A landscape with many valleys, sampled at points; each row gives a point and its height.
A ball rolls from a point to the lowest of its 2 nearest points, and stops where none of them is lower. Distance is the straight distance between rows; heights are no part of it.
J241: [133 158 150 149  87 148 142 116 110 128  91 132 149 151 126 146 141 151
 119 142 140 116 129]  height 3.37
J446: [113 133 107 151 112 126 152 124 129 148 103  92 178 154 131 138  91 149
 133 147 104 100  58]  height 5.08
J159: [115 143 130 118 157 123 139 124 113 126 165 123 143 157 156 119 121  91
 111  81 130 100 135]  height 2.80
J768: [193 125 118 102 145 117 102 154 126  98 145 162  90  86 106 126 126 129
  99 154 122 113 130]  height 4.87
J146: [162 127 140  93 156  90 105 121 133 127  89 120 137 125 122 137  68 143
 137 128 173 108  88]  height 7.08
J644: [156 137  94 121 127 121 118  90  95 115 110 169 125 120 123 185 105 147
 154 108 148 130 114]  height 4.85
J999: [ 95 126 153 141  72 132 159 135 158 141 148 159 126 175 150 136 154  93
  74 107 147 123 196]  height 5.00
J315: [109 111 149 123 103 143 137 133 110 119  97 135  94 138 161 157 180 117
 115 130 101 118 161]  height 3.86
J806: [136 140 120 112 135 110 120 113  96 155 101  73 171  83 123  84 108 120
 154 124 142 114  25]  height 6.27
J996: [171 139 133  91 169 120  92 140  99 123 107 123 123  93 150 144 118 117
 123  90 136  64 120]  height 5.99
J230: [136 151 119 129 131 121 142 181  96 126 172 122 182 129 157 130 123 105
 137 112 124  97 136]  height 2.46
J683: [110 111  92 107 143 124  84 130 127 155 125 187 141 102 144 158 107  88
 155 142 143 105 164]  height 4.71
J626: [132 158 152 140 100 142 134 124 120 137 174 133 167 112 173 147 140  93
 129 128 118 130 144]  height 1.95
J692: [149 127 118 120 105 132 132 134 184 138 132 133 122 141 160 165 138 107
 122 143 112 124 197]  height 3.48
J659: [150 130 162 121 168 110  92 125 143 114 148 115 101 125 148 139 124 117
 117 125 139  69 109]  height 6.10
J685: [155 108 115  61 163 119 104 178 149 105  92  87 140  90 121 125  57 175
 162 114 140 116  46]  height 6.96
J571: [149 128 135 119 123 148 133  97 109 106 120 168  87 103 142 162 110 104
 138 120 131 105 148]  height 5.10
J285: [109 191 141 124 122 154 139 146  97 110 150 113 194 111 180  99 135 138
 157 153 111 154 105]  height 1.82
J520: [159 124  99 111 128 105 127 108  66 127 122 161  97 107 121 141 149 144
 135 106 121 161 139]  height 4.57
J512: [ 85 125 146 130 113 131 184 130 126 130 120 178  91 173 108 127 138 135
  92 155 158 174 173]  height 6.02
J472: [161  82  96 111 148  95 100 132 116 109 113 159  87  75  88 153  98 143
 148  83 113 117 103]  height 6.62
J837: [108 143 137 149 102 132 104 121 117 136 134 150 142 175 132 139 162 158
 101 130 140  98 165]  height 3.63
J785: [ 71 106  97 134  70 179 143 120 136 132 143 173 101 140 144  96 155  83
  98 148 142 157 224]  height 5.42
J163: [110 177 145 149 111 160 157 141 135 144 160  95 185 152 144  97 155 112
 124 109 120 187 100]  height 3.27
J476: [100 137 109 122 106 156 140 144 129 109 139  99 122 165 141 123 163 100
  90 121 121 159 123]  height 2.87
J139: [146 120 154 104 169 122  48 138 153 130  94 139 116  76  84 138  34 172
 124 109 124 111  36]  height 6.84
J759: [ 92 128 142 142 128 107 140  89 116 157 139 139  92 165 123 125 150 101
  97 149 144 131 108]  height 3.25
J134: [135 135 125 137 102 132 153 104 141 165 118 145 130 152 139 173 137 123
 127 115 125 164 185]  height 3.10
J798: [ 58 117 131 160 100 162 163 129 125 157 134 130 168 176 122 127 193 160
 110 142  97 144 129]  height 3.22
J459: [204 146 129 105 154 135 124 135 117 116 153 135 105  91 103 125 112 170
 129 133 126 117  79]  height 4.35
J376: [ 56 177 188 150  87 165 168 128 141 145 189 125 115 194 122 124 140 154
  66 122 138 136 134]  height 5.32
J385: [187 103 120 119 148 105 101 132 125 113 123 182  48 112 110 109 102 108
 102 133 149 108 166]  height 5.30
J82: [146 183 139 174 113 142 131 118 110 137 122  70 136 125 110 113 117 154
 168 129 115 170  97]  height 3.80
J900: [ 93 146 173 103 107 139 182 116  95 126 163 105 131 197 138  93 146 187
 132  74 119 159 133]  height 2.66
J199: [ 98 129 157 169 126 118 194 114 103 124 168 121 149 190 124  98 123 167
 151 105 104 149 103]  height 3.03
J66: [ 83 179 176 132  81 151 121 122 121 191 125 121 168 155 142 131 165 172
 140 140 136 178 150]  height 2.28
J557: [124 120 127 130 209 109 100 125 116 115  96 164 120  87 112 176  87 128
 156 122 151  87 121]  height 5.24
J991: [170 104 100 125 155 126 100 112 117 114 128 160  99  39  90 151 124  78
 123  83 145  88 164]  height 5.21
J810: [132 114 124 111 123 116 115 135 121 136 128 104  70 168 136 118 110  99
  70 164 129 117 167]  height 3.09
J523: [162 119 140 125 153 115  82 158 127  87 109 140 122  50 113 133 106  93
  94  99 127  55 106]  height 5.85
J452: [122 143 149 134 172 103 151 143 103 128 164 126 108 126 148 144 143 104
 131  94 120 139 158]  height 3.11
J294: [155 167 161 131 160 115 172 119 148 125 130  71 182 134 141  89 177 179
 160 147 114 133  71]  height 4.43
J346: [114 141 145 134 136 133 187  93 137 103 157 144 105 170 120 130 154 133
 110 122 130 151 170]  height 5.84
J9: [158 135 138 112 139 108  90 151 123 136 103 118 147  87 119 119 105  84
 101 165 112 142 111]  height 6.07
J48: [149 129 105 155 135 142 101 113 156 143 103 102 182 127 133 137  89 135
 148 111 113 116  65]  height 5.17
J887: [120 100  99 151 101 120 114 112 102 144 106 156 106 136 102 161 112 123
 101 171 130  96 124]  height 1.99
J300: [ 50 133 164 163  69 125 159 121 139 194 141 135 193 183 107  79 175 177
 101 136 127 152 120]  height 2.90
J12: [130  84 104 133 157 133 110 144 128 140 111 128 113 108  83 142 132 121
  98 174 120  87 131]  height 0.82
J52: [146 142 151 137 157  86 104 157 119 137 137 114 144 142 115 149 132 168
 171  96 139 122 121]  height 3.69
J592: [ 95 151 187 131 100 128 165 140 125 126 163 143 158 171 150  94 170 165
 119 103 110 148 158]  height 2.30
J696: [146 110 133 101 160 113  51 158 139 107  77 143 145  84 116 120 109  78
 107 142 146 100 110]  height 5.98
J695: [151  90  70 135 168 117 120 118 136  82 127 169  83  81 110 152 142 129
 149 108 113 111 122]  height 6.46
J929: [ 58 129 126 150 119 144 159 147 131 134 118 139 109 179 134 131 188 130
 105 128  93 126 179]  height 3.51
J255: [155 125  84 135 130 148 132 130 152 144 135 180 117 128 138 130 128  87
 127 152 137 117 218]  height 3.89
J109: [137 170 152 126 144 104 168 137 155 146 118  59 186  92 149  66 118 175
 191 130 128 150  46]  height 4.29
J13: [178 111 112 156 130 104 106 149 135 121 112 146  84 136  87 155 117 153
 140 141 108 149 171]  height 5.05
J222: [125  79  77 150 111 152 132 104 151 119 151 152  75 100 124  90 144  62
 118 144 122  93 193]  height 5.81
J897: [108 173 163 156  96 153 167 101 149 126 206 104 110 170 149 116 139 135
  98 119 123 156 106]  height 5.51
J344: [133 119 107 115 158 117  96 120 122 149 135 140 169 115 124 131  97 107
 158 114 152 117 135]  height 4.86
J203: [140 113 114 119 178 114  85 140 137 115 114 154 109  69  96 137  84 144
 132 117 102 107  46]  height 6.75
J989: [121 165 173 129 125 136 140 140 127 115  96  92 179 159 143 124 142 176
 155 141 144 141 123]  height 3.14
J393: [121 129 114 154  89 156 128 127 110 135 118 105 158 155 137  86 150 116
 118 145 117 180  81]  height 3.17
J127: [129 125  95 105 125 124 121 139 143 122 145  88  92 140 121 134 122  86
 111 145 135 147 128]  height 2.40
J449: [152 118 123 151 131 139 113  93 102  77 116 150  88  68 116 126 121  66
 132 125 144  90 189]  height 5.39
J926: [ 52 121 139 118  41 146 165 130 159 142 155 185  98 151 144 116 162  97
  72 132 165 159 215]  height 5.22
J314: [114 146 185  95 131 126 156  98 118 122 110 106 143 174 134  86 149 163
 155 113 126 152 115]  height 2.94
J508: [130  95  93 159 128 107 114 143 107 104  99 158  83 126 136 199 152 141
 138 140 113 136 170]  height 4.61
J384: [148 141 132 106 150 123 135 112 152 166 132 106 143 154 128 116 172 128
 111 138 105 154 115]  height 4.70
J536: [ 80 163 143 150  71 138 172 121 146 154 151 112 168 168 121 114 157 129
 110 113 132 210 147]  height 3.04
J760: [110 105  86 105 153 114 123 107  91  82 137 125 159 105 114 113  90  99
 166 121 132 130  65]  height 6.42
J584: [113 130 129 136 126 141 168 121 127 158 128  72 180 173 142  75 128 158
 146 135 117 110  70]  height 4.97
J979: [ 94 106  83 120 110 174 131 107 123 135 152 146  91 122 139 102 132  69
 106 151 107 137 180]  height 5.60
J148: [143 161 117 145 124 164 118 129 121 147 129  70 112 131 107 131 129 136
 124 141 108 196 128]  height 3.55
J274: [163 119 116 131 148  99 118 116 126 121 115 162 163  58 100 159 118 112
 146 109 167 112 154]  height 4.99
J229: [ 86  89 145 147  54 133 162 170 163 145 114 139 112 186 126 111 156 121
  95 117 128 141 233]  height 4.75
J610: [115 167 187 141 131 124 120 141  99 120 144 126 173 120 187 115 156 121
 144 117 110 142 119]  height 1.48
J814: [ 91 107 151 150  55 164 162 133 198 136 118 156  74 175 121  99 180 131
  76  98 159 142 252]  height 5.01
J819: [122 127  97 145 104 133 117 128  88 157 147 173 127 110 132 158 129  96
 137 155 147 133 202]  height 4.36
J257: [144 138 118 170 144 135 132 124 109 113 138  80 165 106 112  98 102 182
 185 142 127 168  69]  height 4.00
J665: [142 153 122 146 153 125 137 140 173 135 137  60 171 134 117  73  94 186
 197 146 130 139  53]  height 4.16
J938: [140 121 128 121 180 123  85 128 145 112 116 177 150  42 104 168  76 109
 153  84 145  82 123]  height 5.13
J193: [ 87 166 185 148  90 147 113 130 124 133 161 120 168 153 162 127 148 148
 169 120  94 168 160]  height 1.89
J515: [ 86 115 154 136  88 134 137  90 136 164 122 123 142 170 135 134 149 142
 139 145 130 190 159]  height 2.68
J839: [175 133 105 102 123 153 120  92 129 137  84 111 161 131 130 152  96 119
 114 133 120 111  97]  height 5.27
J902: [129 116 109 137  94 112 133 151  81 132  85 142 108 131 142 158 158 143
 130 119 101 148 138]  height 4.21
J39: [127 109 134  79 179 123  62 162 159 129  63 107 139  76 127 128  55 157
 148  77  99 127  55]  height 6.90
J489: [102 116 136 151 112  92 119 122 122 133 127 143  91 152 152 147 146  92
  97 127 185  97 136]  height 3.64
J555: [138 157 163 143 171 112 142 153 102 123 129 106 103 167 144 140 127 157
 156 111 113 134 139]  height 3.46
J354: [ 96  74 124 137  76 129 153 141 151 125 123  98  96 165 115 120 130 112
 109 139 155 116 242]  height 4.41
J857: [136 125 134  85 140 105 160 149 122 113 135 126 172 121 152 132 141 162
 158 147 168  98  93]  height 6.30
J767: [118 124 113  99 130 115 157 115 154 146 127  85 146 144 148 113 144 130
 138 135 114 155  53]  height 4.83
J133: [135 186 158 139 139 149 184  84 133 129 180 127 130 162 141 126 135 141
 131 150 114 136 124]  height 5.67
J952: [181 142 127 110 137 100 112 138 125 153 126 121 118 130 129 151 119 173
 137 125 123 158  79]  height 3.93
J513: [156  88  79 115 116 126 129 127 136 105 147 147  93  74 116 148 172 104
 151 102  96 132 151]  height 6.28
J303: [113  72  83 119 134 110  92 120 119 117 113 135  48 124 100 129 149 116
 137 131 150 133 151]  height 2.42
J710: [132 123 115 132 112  95 100 136 105 121 104  85 169 102 114 100 118 101
 105 157 144 112  67]  height 6.18
J828: [172  77 111 100 141 118  86 161 161  75 122 177  97  40  88 137  99  99
 114 129 126  61 119]  height 5.61
J418: [122 145 122 155 142 160 151 150 133 116 171 104 144 144 147 142 116 161
 151 147  94 138  86]  height 2.65
J657: [183 104  99  78 148 148 107 151 156 106 108 159  93  72 124 120  97 113
 105 167 116  72 135]  height 5.26
J589: [133 186 143 148 150 139 155 156 127 123 137 114 169 116 164 121 114 154
 153 161 127 120  69]  height 2.20
J854: [132 121 140 157 125 110 109 100 107 139 120 132 112 121 107 131 124 128
 130 141 123 113  86]  height 2.75
J965: [107  99 114 126  93 125 125 109 142 128 127 131 103 166 119 130 149 102
 121 148 178 120 188]  height 4.02
J170: [130  69  69 123 113 137 127 125 118  80 138 174  92 105 117 111 161  97
 131 120 121  86 181]  height 6.04
J33: [138 131 144  95 184 113 141 107 139 101 154 109 143 121 166 147 144 130
 157 122 151 100  84]  height 6.21
J829: [162 151 149 100 163 104 140 144 140 142 152  71 167 138 121  78 144 159
 144 137 104 166 103]  height 4.56
J831: [168  99 101  87 158 110  70 145 151 116  93 121 145 110 118 119  36 148
 140 138 150 136  76]  height 7.02
J852: [118  89 126 118 187 125  70  86 127 123  69 145 122  94 100 149 101 104
 134 121 125  77 119]  height 5.34
J275: [124 117 114  93 158 123 125 136  95 128 111 100 155  79 142 101  66 127
 157 102 124 136  39]  height 6.34
J398: [147  90 102 145 129 132 129 137 142 147 109 108  62 122 107 152 127  99
  94 163 133  82 181]  height 2.17
J605: [ 57 150 181 150  92 150 170 129 178 138 155 142 129 188 138 151 148 136
  84 105 134 153 179]  height 5.16
J893: [146 126 120 160 124 156 137 120 146 110 149 102 132 141 124 143 125 133
 130 159  81 146 144]  height 3.15
J161: [155 106  81 106 143 120  97 108 117 116 102 123  71 123  99 119 118 111
 112 120 142 148 109]  height 1.61

Call two points neighbours if one is among the 2 nearest of the other. Go from one point of each pair to the other, from neighbour to neighbour, staying as low as possible. Name the highest point that can't be avoided.
J12 / J999 => J926
J12 / J127 => J810
J161 / J300 => J163

For each start below, name the point where the ball stops.
J685 => J999
J829 => J610
J449 => J300
J814 => J12
J459 => J610
